The views of a scene show one set of named points, each view turned or mirrored, and shifted as a whole, with a little noise and some points left out.

Scene 1
View 1
k_437: [-13   9  -4   2 -27   7  -5 -13   3   5 -14  23  -8  -2 -27   0 -16  20
  -9   4  -7]
k_497: [-15   4  10  -7 -27  -6  -7  -4 -10   7 -25  19 -18 -14 -15 -36 -12  33
   2  -7 -11]
k_607: [-27  -2  37 -15 -43 -16  -9  23 -22  16 -33 -14 -14 -12   1 -53 -14  41
   4  -8 -11]
k_435: [-20   6  11 -15 -33  14  10  -5   2  17 -15  15  -7  11 -23   8 -14  29
 -26  -1   0]
k_19: [-10   6  -1  15 -27 -15 -27  -5 -10  -4 -21  15 -13 -25 -15 -39 -19  19
  20   3 -18]
k_908: [-27  -2  25  11 -50 -17 -27  26 -16   7 -22 -29   5 -12  -3 -29 -28  19
  12  14 -12]
k_250: [-28   1  18  10 -51   0 -16  19  -4  11 -10 -25  15   7 -16  13 -31  12
  -9  21  -4]
k_859: [-17   6   3   3 -34   7  -5  -5   2   8 -12   9  -1   2 -24   7 -21  18
 -12   9  -5]
k_541: [ -8  10  -7 -11 -16  11   7 -26   4   7 -18  46 -22  -4 -29  -9  -8  30
 -14  -9  -6]
k_224: [-28   1  25 -11 -44   5   1  14  -5  19 -17 -12   1  10 -13   1 -19  28
 -19   5  -1]
k_47: [-10  11  -8 -12 -17  18  13 -28   9  10 -14  46 -17   5 -34   8  -9  28
 -24  -7  -2]
k_129: [-26   2  21 -11 -42   7   2   9  -3  17 -16  -5  -1  10 -16   2 -18  28
 -19   4  -1]
k_695: [-19   2  15   5 -38 -12 -19   9 -12   6 -22  -4  -6 -14 -10 -32 -21  23
   9   5 -13]
View 2
k_435: [-16  -2   6  16   5  12   7   7  13   0  11  32   2 -21   1 -22  11 -30
   9  23   1]
k_695: [-22   7  11  14  12  37  -5   5   7   1  -8  20  20   3  20  27  18   4
  13   3   9]
k_908: [-22   9  -2  10  21  50 -12   0   4  -5  -5  20  43   7  27  25   9  16
  18  -6  23]
k_224: [-16   2  -2  11  12  29  -4   3  11  -4  12  34  26 -12  10 -16   0 -15
  17  14  16]
k_541: [-18  -1  22  23  -1   3  14  13  13   7  -3  23 -23 -18  -2  -2  31 -33
   1  23 -15]
k_859: [-17   1  -2  16  17  16   8   0   6  -1   3  16   8 -16   7 -13  25 -17
   4   8   2]
k_47: [-16  -4  17  23   1  -5  18  10  14   6   3  23 -26 -25  -5 -18  32 -40
  -1  26 -17]
k_129: [-16   1   0  12  11  26  -1   4  10  -3  11  33  21 -15   8 -16   3 -18
  15  16  12]
k_497: [-22   5  24  19   2  25   0  13  11   5  -8  26   0  -2  11  26  22 -10
  11  14  -1]
k_607: [-24   9  26  11  -3  50 -18  18  14   2  -2  45  29  10  21  37  -7   4
  28  15  18]
View 3
k_19: [-16 -27 -24 -11  -6  10  31 -26  -8 -14  14  -3  12 -16   4  -2 -38 -17
 -48   1   1]
k_129: [ -1 -37  10 -18  -8   4  13 -26  31 -21 -14  -3  -8  -6 -36  23 -24 -17
  -7  -8   1]
k_47: [ -3 -26 -30 -28  14  13   8 -54  21 -51 -45  -2  11 -25 -21   0  -7  -9
  -4  -7 -12]
k_541: [ -6 -30 -32 -29   8  14  12 -45  15 -48 -33  -4  13 -25 -18  -2 -11 -10
 -14  -2  -8]
k_908: [-11 -35  17  -2 -19   1  29  -9  10   8  27  -3  -8   1 -16  22 -48 -22
 -38  -4   9]
k_607: [ -9 -58  -1 -28 -37   7  23   6  17 -18  27 -11   0  -7 -31  12 -34 -22
 -41   8  18]
k_437: [ -6 -22 -16 -14   9   9  17 -44  13 -29 -23  -1   6 -16 -13   7 -23 -13
 -15  -7  -8]
k_224: [ -1 -38  16 -17 -10   3  13 -22  32 -19  -9  -3 -10  -4 -39  26 -26 -17
  -6  -8   3]
k_497: [-11 -40 -23 -26 -13  11  22 -22   8 -31   1  -7  10 -17 -16   0 -25 -16
 -35   4   5]
k_859: [ -5 -22  -1  -9   8   6  17 -41  19 -21 -21   0  -2 -11 -19  14 -27 -13
 -10 -11  -7]
k_695: [-11 -35  -5 -12 -14   6  26 -17   7  -9  15  -4   2  -8 -13  11 -38 -18
 -37  -1   6]
k_435: [ -1 -34  -3 -23   1   8   9 -37  31 -35 -30  -3  -2 -14 -34  15 -15 -13
  -1  -8  -4]
k_250: [ -4 -21  32   6   1  -3  21 -30  23   8  -1   4 -17   4 -24  33 -42 -18
  -9 -16  -2]
View 4
k_435: [ 42  12   4 -11  -2  -2   9  -4 -16 -18  16   3  21  -4  15  18  -3  -4
   4   0  19]
k_695: [ 21 -21 -34  -5   3   9  25   4 -13 -16   7 -11   4 -10  -8  -5   0  24
  -5   1   6]
k_908: [ 21 -42 -35  -8   2   3  32   9  -9 -28   6 -23  -4 -16 -17   9   0  33
   3  -3  -6]
k_224: [ 42  -7   2 -12  -1  -8  20   5  -8 -24  11  -9   9 -14   2  27   0   7
  11  -5  11]
k_129: [ 41  -3   0 -12  -1  -6  18   3 -10 -22  12  -6  11 -12   6  23  -1   5
   9  -3  14]
k_47: [ 38  36  -1  -7  -3  11  -3 -15 -26  -7  21  18  34   9  29  -3  -4 -15
 -10   8  30]
k_19: [ 10 -16 -50  -1   3  23  19  -4 -22 -10   9  -3  10   1  -4 -25  -1  25
 -17   8   6]
k_497: [ 23   4 -28  -1   7  15  21   3 -13   1   3   2   7 -10   1 -13   5  16
 -12   5  22]
k_859: [ 33  -2 -11 -11  -6   3   8  -9 -22 -27  21  -1  23   3  13  10  -8   1
   1   3   8]
k_250: [ 36 -34 -10 -17  -9  -8  17  -2 -16 -45  21 -18  13  -5  -1  31  -9  13
  15  -5  -8]
k_437: [ 30   7 -17  -8  -4  10   6 -11 -25 -18  20   6  25   7  16  -2  -6   0
  -7   6  14]
k_541: [ 32  30 -12  -5   1  14   3 -11 -24  -2  16  16  27   5  22 -10  -2  -6
 -13   8  29]
View 5
k_129: [ 13   9   1  -8  -9 -15  10 -31 -18  14   0 -10  16  -2   6  -4 -25  16
 -24 -10   9]
k_695: [ 11   0   4 -16 -10  -3 -18  -7 -36 -10   3 -12   5 -10   5   6 -25  30
   3 -24  20]
k_497: [  8   1   8   3   1 -21 -16   6 -19 -11   9 -17   3  -9   9  -6 -21  39
  -5 -22  20]
k_47: [ -7   3  -1  23  20 -37  11  -1  22   9  18 -20   7 -17  10 -20  -9  10
 -16  -9 -11]
k_19: [  1  -7   3 -10   2  -5 -30  14 -29 -22  10 -17  -3 -21   6   5 -19  30
  20 -30  15]
k_607: [ 27   7  15 -11 -19 -13 -20 -10 -48 -10  -3 -11   8   6   7   1 -36  59
 -18 -25  44]
k_250: [ 11   6  -8 -32 -19  10   8 -42 -34  13  -5  -5  16  -8   1   9 -25  -2
  -5 -13   3]
k_435: [  6   8   0   6   3 -26  15 -23   0  15   7 -14  15  -6   9 -12 -19  13
 -25  -7   1]
k_224: [ 16  10   2 -12 -13 -11  10 -35 -24  14  -2  -9  18   1   6  -2 -27  17
 -24 -11  12]
k_859: [  1   3  -5  -7   2 -11   5 -19  -8   8   7 -14  10 -14   5  -3 -17   3
  -6 -13  -4]
k_541: [ -4   1   2  20  18 -35   1   5  12   1  17 -20   5 -16  10 -17 -12  19
 -11 -13  -3]
k_908: [ 18   2   3 -34 -24  12 -17 -22 -55  -7  -6  -8   9  -5   3  15 -31  26
   4 -25  25]
k_437: [ -2   0  -3   2   9 -18   0  -6  -1   2  12 -16   6 -17   7  -7 -14   8
  -2 -15  -5]

In a view up to two points have been moved. Name them for each view, in the order of its rows, or write none.
view 1: k_541
view 2: k_497
view 3: k_250
view 4: k_435
view 5: none

Scene 2
View 1
k_389: [-40  10   0   3  44 -23   0 -58 -39  35  28  -4   6  -8  -1  58 -23   7
   1 -18  19]
k_190: [-13  10   4   9  32  -7  -2   4 -17  -2 -36 -38   0 -15   8  25  19  -9
 -28 -24 -10]
k_87: [-11   4  -5  24 -10   5  10   6  14  22 -24 -14  -6 -26  -8  28 -15  -3
 -23  -2 -20]
k_559: [ -6   9   3  26  -4  14   5  25   4  -3 -45 -43  -2 -20  -3  16   7  -8
 -34 -13 -30]
k_68: [-13  10   3  11  26  -4  -1   2 -14   1 -32 -35   0 -15   5  26  14  -8
 -27 -21 -12]
k_297: [-38  17  10  13  39  -4  -5 -40 -47  11  15 -38  11  -1  -5  46 -12   6
  -8 -25   4]
k_182: [-15   8   0  19   9   2   4   0  -5  11 -23 -27  -1 -18  -3  28  -4  -4
 -23 -12 -15]
k_28: [-27   4  -5 -16  68 -44  -3 -46 -31  30  -1   5  -1 -16  18  50   9  -5
  -7 -24  27]
k_969: [-12  11   5  19  15   6  -1  12 -11  -5 -37 -44   1 -15   1  21  12  -7
 -30 -20 -20]
k_348: [-15  14   8  41 -22  30   6  16  -2   1 -24 -51   2 -15 -18  22 -17   1
 -28  -8 -37]
k_875: [-11  11   4  33 -14  21   6  19   4   1 -33 -43  -1 -19 -12  20  -8  -4
 -30  -8 -33]
k_733: [-21  12   4  26   2  11   4  -5 -10  10 -12 -34   2 -14  -9  31 -14   0
 -20 -12 -18]
k_351: [-12   7   0  20   4   3   6   4   1  13 -27 -25  -3 -20  -3  27  -5  -5
 -25 -10 -17]
View 2
k_969: [ 29 -17  21  16   7 -29   9   4 -29 -23  11   6  16 -22 -23  -2  -5   0
   5 -14  19]
k_297: [ 12  14  11  10   3 -28  -5 -40 -16 -28  10 -15  -9  -6 -22  12  42  48
 -27 -16  -1]
k_68: [ 30 -15  12  17  10 -30   6  -7 -26 -16  10  10   8 -21 -30  -4  -5  10
  -6 -14  15]
k_87: [-12 -13  30  22  -6 -13  -5  10  -8  -7  12   5   8 -10 -25 -11 -14 -15
   8   5  -1]
k_733: [  0  -3  29  17  -3 -19  -1  -3 -15 -22  11  -6   7 -10 -18   0  10   4
   2  -4   4]
k_182: [  8 -11  20  18   2 -22  -1  -3 -16 -14  11   4   6 -14 -26  -4  -3   3
  -2  -5   5]
k_351: [  5 -12  23  20   0 -20  -1   2 -15 -12  11   6   8 -13 -26  -7  -9  -4
   2  -3   5]
k_559: [ 19 -24  31  19   2 -23  10  20 -27 -21  12   8  23 -21 -19  -6 -15 -18
  17  -8  20]
k_389: [ -9  21  -2  14   2 -22 -20 -57   1  -7   9  -9 -28   3 -37   4  34  57
 -46  -6 -21]
k_348: [ -2 -11  47  17  -9 -16   6  22 -20 -32  13 -11  24 -13  -5   2   8 -17
  25  -3  13]
k_28: [ 21   5 -23  17  17 -31 -15 -59  -8   7   7  16 -30  -9 -55  -7   2  55
 -56 -13 -11]
k_875: [  4 -17  37  19  -4 -19   6  19 -21 -22  12   0  20 -16 -15  -5  -7 -18
  20  -3  13]
View 3
k_559: [-15 -14  11  40  -3  -2   1 -27  48 -10 -25   9 -14  -1 -22   8  14 -11
  -2 -19   2]
k_348: [ -6 -12   3  33 -10   5   5  -3  43 -24 -40  -8  -6 -10 -39  -6  27  -8
  11 -19   8]
k_190: [-20 -12   6  19  -1  -8 -14 -31  29  -6  -7   1 -14 -11 -17  31 -22   5
 -13 -16 -10]
k_389: [  1 -11 -21 -42  -5 -30 -16   5 -46 -40  18 -30   5 -32 -31  32 -22  36
 -11  -4 -16]
k_68: [-19 -13   6  17  -1 -10 -12 -30  25  -8  -5   2 -13 -10 -17  28 -16   4
 -12 -16  -9]
k_733: [ -5 -12  -3  12  -7  -8  -3  -6  17 -26 -19 -10  -4 -15 -33   8  10   5
   2 -14  -1]
k_969: [-18 -13   8  28  -4  -2  -9 -25  39  -9 -18   1 -13  -9 -23  20  -7  -1
  -6 -18  -4]
k_297: [ -8 -10 -13 -18 -12  -8 -21   7  -9 -30  -6 -35   1 -35 -41  31 -33  28
  -4 -10 -13]
k_87: [ -2 -14   0  16   0 -19   8 -18  13 -26 -11   9  -6   0 -20  -1  36  -4
  -1 -15   2]
k_28: [-12 -13 -11 -35   5 -39 -23 -28 -38 -21  36  -7  -6 -19  -9  51 -39  32
 -28  -5 -24]
k_351: [ -8 -13   2  17  -1 -14   0 -20  20 -19 -12   4  -8  -6 -21  10  15  -1
  -4 -15  -2]
k_182: [ -9 -13   1  14  -3 -13  -3 -19  17 -20 -10   0  -8  -9 -22  13   8   3
  -5 -14  -4]
View 4
k_190: [  9 -17  -3 -17 -36 -16   6 -14  20 -11   9   2   9  22   9  -7   5  -5
 -11  16 -13]
k_733: [  1  -6  -9 -17  -8 -14   8 -15  -2   5  -9 -11  10   2  11 -10   3  10
   7  -9   7]
k_875: [-11  -1  -1 -23  -8  -8   6 -12  17 -15 -13 -11  29   5  10   7 -17   6
  23  -4  11]
k_969: [  1 -12  -5 -22 -25 -14   7 -12  19 -13   2  -4  19  19  12  -3  -9   0
   5  12  -6]
k_182: [  0  -6   0 -15 -15 -12   6 -16   9  -6  -6  -6  10   4   7  -2   5   4
   2  -6   5]
k_297: [ 23 -22 -27 -11 -19 -27  11 -18 -27  33   7  -6 -20   9  14 -44  28  11
 -18  -5  -8]
k_389: [ 27 -18 -11   5 -17 -26   5 -26 -31  39   5  -3 -39 -10   2 -40  61  10
 -42 -24   0]
k_559: [ -9  -5   1 -26 -19  -9   7 -11  27 -24  -7  -7  32  16  11  10 -22   0
  19  10   1]
k_28: [ 30 -23   6   9 -43 -24   1 -28  -1  15  18  11 -39   3  -6 -24  68  -7
 -63  -6 -16]
k_68: [  7 -15  -3 -16 -31 -15   6 -15  18 -10   5  -1   9  18   8  -6   5  -4
  -8  11  -9]
k_348: [-11  -1 -12 -28   2 -10   9 -10   4  -5 -17 -17  31   4  16  -1 -24  14
  34  -7  15]
View 5
k_182: [ 14 -22 -10 -15   7   9  13   1  -1   5 -12   2  16  13 -17  -8   9   2
 -16  -8   1]
k_68: [ 17 -19  -9 -28   3  20  11   2  -6  11 -11   1  13  11 -41 -23  10  -1
 -15 -14   6]
k_348: [  9 -23   7  -2   9 -14  -3  -5 -18  28   0   1  21  24   0   5  10  25
 -45  -4   0]
k_351: [ 14 -25  -7 -14  11  10  16   3  -6   2 -14   1  15   9 -13  -1   6   2
 -15  -8  -2]
k_389: [ 17  -6 -62  -6 -10   8  22 -13  78 -16 -20  10  26  16 -16 -40  26 -25
  19  13  -3]
k_733: [ 13 -18 -13  -7   4  -3   7  -5   7  12  -8   3  21  19  -9  -9  14   7
 -23  -2   0]
k_297: [ 16  -3 -45 -11 -13   1   7 -16  53  12  -7   8  27  26 -32 -48  29  -6
  -6   7   6]
k_190: [ 18 -18  -9 -33   2  24  12   3  -8  11 -11   0  12  10 -48 -28  10  -2
 -14 -17   8]
k_87: [ 12 -30  -4  -5  15   4  18   4  -7  -3 -15   1  16   8   5  14   3   3
 -17  -6  -6]
k_875: [ 11 -27   8 -10  12  -1   5   1 -25  18  -6   0  16  16  -9   6   6  17
 -35 -10   1]
View 6
k_87: [ -2  11 -29 -11  -2  -2 -25 -26  -4   9 -12   0 -10   0  12  12 -28  22
 -28  14  13]
k_68: [-24  14  -7  -4  14  -4 -16 -21  -2   2   8  15  -2   4 -20   9 -15 -13
 -10  -1  18]
k_190: [-27  14  -3  -1  16  -4 -15 -22  -3   2  12  18  -2   4 -26   8 -14 -19
  -8  -3  17]
k_969: [-20  14 -14 -12  22  -4 -18 -31  -7   7  12  10   0   6 -10   4 -13  -8
  -2  -1  18]
k_875: [ -5  12 -32 -22  19  -2 -24 -41 -12  14   4  -2  -3   6  15   2 -18  13
  -5   7  18]
k_297: [-40  33  -1 -25  12   3 -19  13  33 -23 -29   6  19   4 -33   8  -1  -7
 -36 -24  49]
k_28: [-43  21  21  21 -20  -3 -11  30  30 -24 -27  31  -4  -9 -59  30 -21 -20
 -58  -7  21]
k_559: [ -8   9 -25 -14  22  -4 -21 -45 -17  16  16   5  -6   6   7   2 -18   3
   3   8  12]
k_182: [-15  15 -18 -11   7  -2 -20 -21   1   3  -5   6  -3   2  -5   9 -19   5
 -21   4  19]
k_348: [ -6  17 -37 -35  27   0 -26 -42  -6  11   0  -9   5  10  20  -4 -11  18
  -2   1  28]
k_351: [-11  13 -21 -10   7  -3 -22 -25  -3   6  -4   5  -6   2   0   9 -22   8
 -20   7  17]
k_389: [-39  32   3 -10 -15   3 -19  34  44 -31 -50   9  10  -5 -38  20 -12   3
 -66 -15  43]

In a view up to two points have been moved. Name them for each view, in the order of its rows, or write none.
view 1: k_875
view 2: k_87
view 3: k_68
view 4: k_182, k_559
view 5: k_351
view 6: k_348

Scene 3
View 1
k_904: [-11   4   0  -4  -6  14   5  -6 -11   7  10 -10  -6   3   1  -9   7   2
  10   3  -6]
k_774: [  8   6 -10   1 -20   0   5   0 -21  -7  -4  -3  13  13 -23   0  -4   3
  -4  19  -8]
k_422: [-17   3 -12  17 -19 -12  -6  -3 -35  -5  -3   7  11  26 -20  43   4  23
  11  13  35]
k_987: [-37   0   2   8   0  11  -3 -11 -17  12  16  -6 -15  10  12  21  17  17
  27  -9  28]
k_105: [-21   9 -11  13  -6 -18 -31   0 -44 -15  11   7  14  28 -17  52  18  23
  10  15  44]
k_316: [-17  -4  -1   5 -16  17  22 -10  -6  16   0  -7 -11   5   1  -4  -1   8
  16  -2   1]
k_802: [-17  -1  -5  10 -16   4   8  -7 -19   6  -1  -1  -1  14  -9  17   2  14
  14   5  16]
k_829: [-16   8   5 -12   7  20  -8  -7  -9   6  23 -16 -11  -3  12 -18  17  -2
  13  -2  -9]
k_99: [  3  -5  -6   5 -32  15  41  -7  -2  14 -17  -6  -1   5 -17 -17 -18   2
   3   9 -18]
k_347: [ 11   6 -16   7 -28 -11   4   3 -29 -12 -12   5  22  22 -36  15  -9   7
  -8  27   1]
k_336: [-23   2  -3   7  -7   5  -2  -7 -20   5   9  -4  -4  13  -1  18  10  14
  17   2  20]
k_157: [ -8   1  -4   3 -15   8  11  -6 -14   5   0  -5   0   9  -9   1   0   6
   8   7   0]
k_123: [-18  -7  -1   9 -22  17  32 -11  -4  20  -7  -6 -11   7  -2  -2  -6  10
  17  -2   2]
k_78: [-13   9  -7   4  -5  -5 -18  -2 -30  -9  11  -1   8  17 -11  22  12  12
   7  12  18]
k_322: [-11   4  -8   8 -15  -4  -3  -3 -26  -4   1   1   8  18 -16  22   4  13
   8  12  17]
k_107: [-20  -1   1   2  -9  17  13 -10  -7  14   7 -10 -12   4   6  -4   5   6
  18  -3   2]
k_623: [-31   6  -2   7   3   1 -19  -6 -27   0  19  -3  -4  15   4  29  20  17
  20   0  32]
k_10: [-30  -9  -2  18 -23  10  28 -13 -10  21  -7   0 -12  14  -1  21  -3  20
  24  -5  24]
k_678: [ -1  -4  -9  11 -32   5  30  -5 -13   8 -17   1   5  14 -22   4 -14  10
   4  12  -1]
k_594: [  4   0  -7   3 -26   9  24  -5 -10   6 -10  -5   4   8 -18 -10 -11   2
   1  13 -13]
View 2
k_802: [  1  -2   0 -16 -10  -1  10   5  14   4   8  -5 -12  20  -8  25  -4 -20
  26 -28   7]
k_107: [  3  -2 -10 -22 -16 -10  -3   1  14   1  22   1 -18   6  -9  28  -1 -14
  20   2   8]
k_99: [  7  -5   7 -26 -46   5  11  32  -4  17  -2   4  -5  18  -2  26  -4  -3
  27  18  18]
k_157: [  0  -4   3 -22 -24   1   7   9  10   3  12   6 -10  14  -4  27 -11 -15
  28 -12   7]
k_105: [-12  -2   9 -10  15   8  20 -14  28 -10  10  -2  -9  27  -5  24 -21 -38
  35 -90  -8]
k_10: [  9   2 -12 -10  -2  -9  10   9  13  13   1 -23 -17  22 -16  25  16 -20
  17 -16  14]
k_78: [ -8  -5   7 -20  -8   5   9  -6  20  -8  17  10  -9  17  -2  27 -21 -25
  33 -48  -4]
k_987: [  2   1 -17 -13  10 -15  -3 -16  25  -5  26 -10 -23   9 -15  28   4 -26
  18 -28   2]
k_904: [ -1  -5  -2 -26 -24  -4  -3   0  13  -3  25  13 -14   4  -4  29 -13 -13
  26  -1   4]
k_422: [ -4  -1   9 -10   3   8  24   2  19   2  -2  -9  -8  32  -6  23 -11 -32
  32 -69   1]
k_774: [ -6  -8  18 -26 -35  14  15  17   6   2   6  17  -2  20   5  26 -25 -14
  37 -24   5]
k_347: [ -8  -8  25 -22 -32  21  26  20   6   5  -5  13   3  30   6  24 -29 -18
  41 -46   3]
k_322: [ -5  -4   8 -17 -11   6  15   3  15   0   7   2  -8  23  -3  25 -15 -24
  31 -45   2]
k_678: [  4  -3   9 -20 -33   9  19  27   1  16  -7  -2  -4  26  -2  24  -6 -11
  29 -11  15]
k_123: [  9  -1  -8 -19 -21  -7   4  15   7  11   7  -8 -15  15 -10  26   7 -11
  19   7  15]
k_316: [  5  -1  -7 -20 -20  -8   2   8  10   7  14  -3 -15  11  -9  27   2 -13
  21   4  11]
k_336: [ -1  -1  -5 -16  -2  -5   4  -6  19  -2  18  -3 -16  14  -9  27  -6 -24
  24 -32   3]
View 3
k_123: [  3   0   4  -5  29  -3  -1   4 -39  34  29  13 -17 -12 -27  12  28  -8
 -20  -4  -6]
k_10: [ -1  -5  -7   9  26   9  -5   5 -41  44   9   8 -24 -20 -28  12   8  -5
 -24 -10  -8]
k_774: [  2  26   3 -13  -6 -12   4  18 -22   0  14  10  -5  -2  -8  34  27  -1
 -11   3  -5]
k_904: [  6  -5  13 -16  13  -4  -1  20 -18  16  32  19 -11 -21 -18  20  35   9
  -9  -4  -8]
k_316: [  4  -4   7  -8  25  -2  -2   9 -32  30  29  15 -16 -17 -25  14  29  -2
 -16  -5  -8]
k_594: [  4  22   6 -13  11 -15   4   8 -34  12  27  11  -7   1 -16  25  36 -10
 -16   4  -4]
k_322: [ -1  10  -6   1  -7   4  -2  22 -21  14  -3   9 -14 -18 -11  30   7   7
 -14  -4  -8]
k_987: [  1 -26   0   2  16  17 -10  23 -19  37  10  17 -24 -42 -25  14   8  18
 -13 -16 -12]
k_623: [  0 -18  -3   3   0  17  -9  30 -11  25  -2  15 -21 -42 -17  23   2  23
 -10 -13 -13]
k_78: [  0   3  -3  -3 -13   7  -4  30 -10   9  -4  12 -13 -28  -9  32   7  18
  -8  -7 -10]
k_802: [  0   3  -3   1   7   4  -3  16 -27  24   6  10 -17 -19 -18  23  11   4
 -16  -6  -8]
k_347: [ -2  37  -6  -5 -19 -10   4  19 -24  -3  -4   4  -6   2  -3  41  14  -3
 -14   5  -4]
k_157: [  3   7   5  -9   9  -4   0  15 -25  16  20  13 -12 -14 -17  23  26   1
 -13  -2  -7]
k_105: [ -6   3 -17  12 -27  20  -8  36  -7  12 -33   6 -19 -35  -4  39 -20  24
 -10 -10 -12]
k_678: [  1  26  -2  -3  11 -11   4   4 -41  19  16   6 -11   3 -17  25  23 -15
 -20   3  -3]
k_829: [  9 -21  21 -23  14  -1  -4  28  -7  14  41  26 -10 -34 -19  18  42  21
  -2  -8 -11]
View 4
k_107: [-28  -8   4   8 -21   2   3  -3   7  31   8 -22 -22 -13 -14  -3 -18   3
  -4  -7  -5]
k_623: [ -2  -3  -5   1 -21  12  12   4  20  28 -16 -19 -14  -4  -8 -10  15  12
  26   8 -12]
k_422: [-15  -9 -18  -4 -24  18  28  -1   6  18 -25 -33  22   4   9  -3  10   9
  32  27 -12]
k_347: [-33 -15 -11  -9 -33   0  32   2   4  21 -33 -41  34  12   9   4 -22  -2
  -9  24 -26]
k_336: [-16  -7  -4   3 -22   9  12   0  12  28  -8 -23  -9  -6  -7  -5   0   8
  15   6  -9]
k_123: [-42 -11  -1   9 -19   5   6 -11  -6  26  19 -30 -10 -15  -7   2 -27   0
  -2  -3   2]
k_829: [-15  -5  13   5 -26  -9  -1   6  24  39  -7 -14 -36  -7 -23  -7 -18   4
 -20 -16 -19]
k_678: [-48 -16  -7   2 -26   3  19  -9  -9  21   1 -39  17  -4   4   8 -34  -4
  -8  12  -8]
k_594: [-46 -15   0   2 -28  -4  15  -5  -3  26  -2 -36   8  -3  -3   6 -40  -5
 -23   4 -14]
k_99: [-58 -17   1   6 -26  -5  12 -11 -11  25  13 -38   7  -9  -2  10 -51  -8
 -28   0  -6]
k_774: [-35 -14  -3  -5 -32  -5  22   2   6  25 -23 -35  17   6   0   4 -29  -2
 -19  12 -24]
k_987: [ -9  -3  -2   7 -17  14   4  -1  14  29   3 -16 -26 -13 -12 -10   9  12
  26  -1  -2]
k_78: [-10  -8  -6  -4 -27   5  20   6  18  27 -30 -25   4   5  -3  -5   3   8
  10  13 -22]
k_105: [  4  -5 -17  -8 -26  18  29   8  20  21 -43 -27  17  10   6  -8  27  15
  39  29 -21]
k_316: [-35 -10   1   8 -21   3   6  -6   2  28  13 -26 -14 -14 -10   0 -24   1
  -4  -4  -3]
k_802: [-24  -9  -6   3 -22  10  14  -3   5  25  -4 -28  -1  -6  -2  -2  -7   5
  13   9  -7]

In a view up to two points have been moved. Name them for each view, in the order of its rows, or write none.
view 1: k_347, k_623
view 2: k_78
view 3: none
view 4: k_802
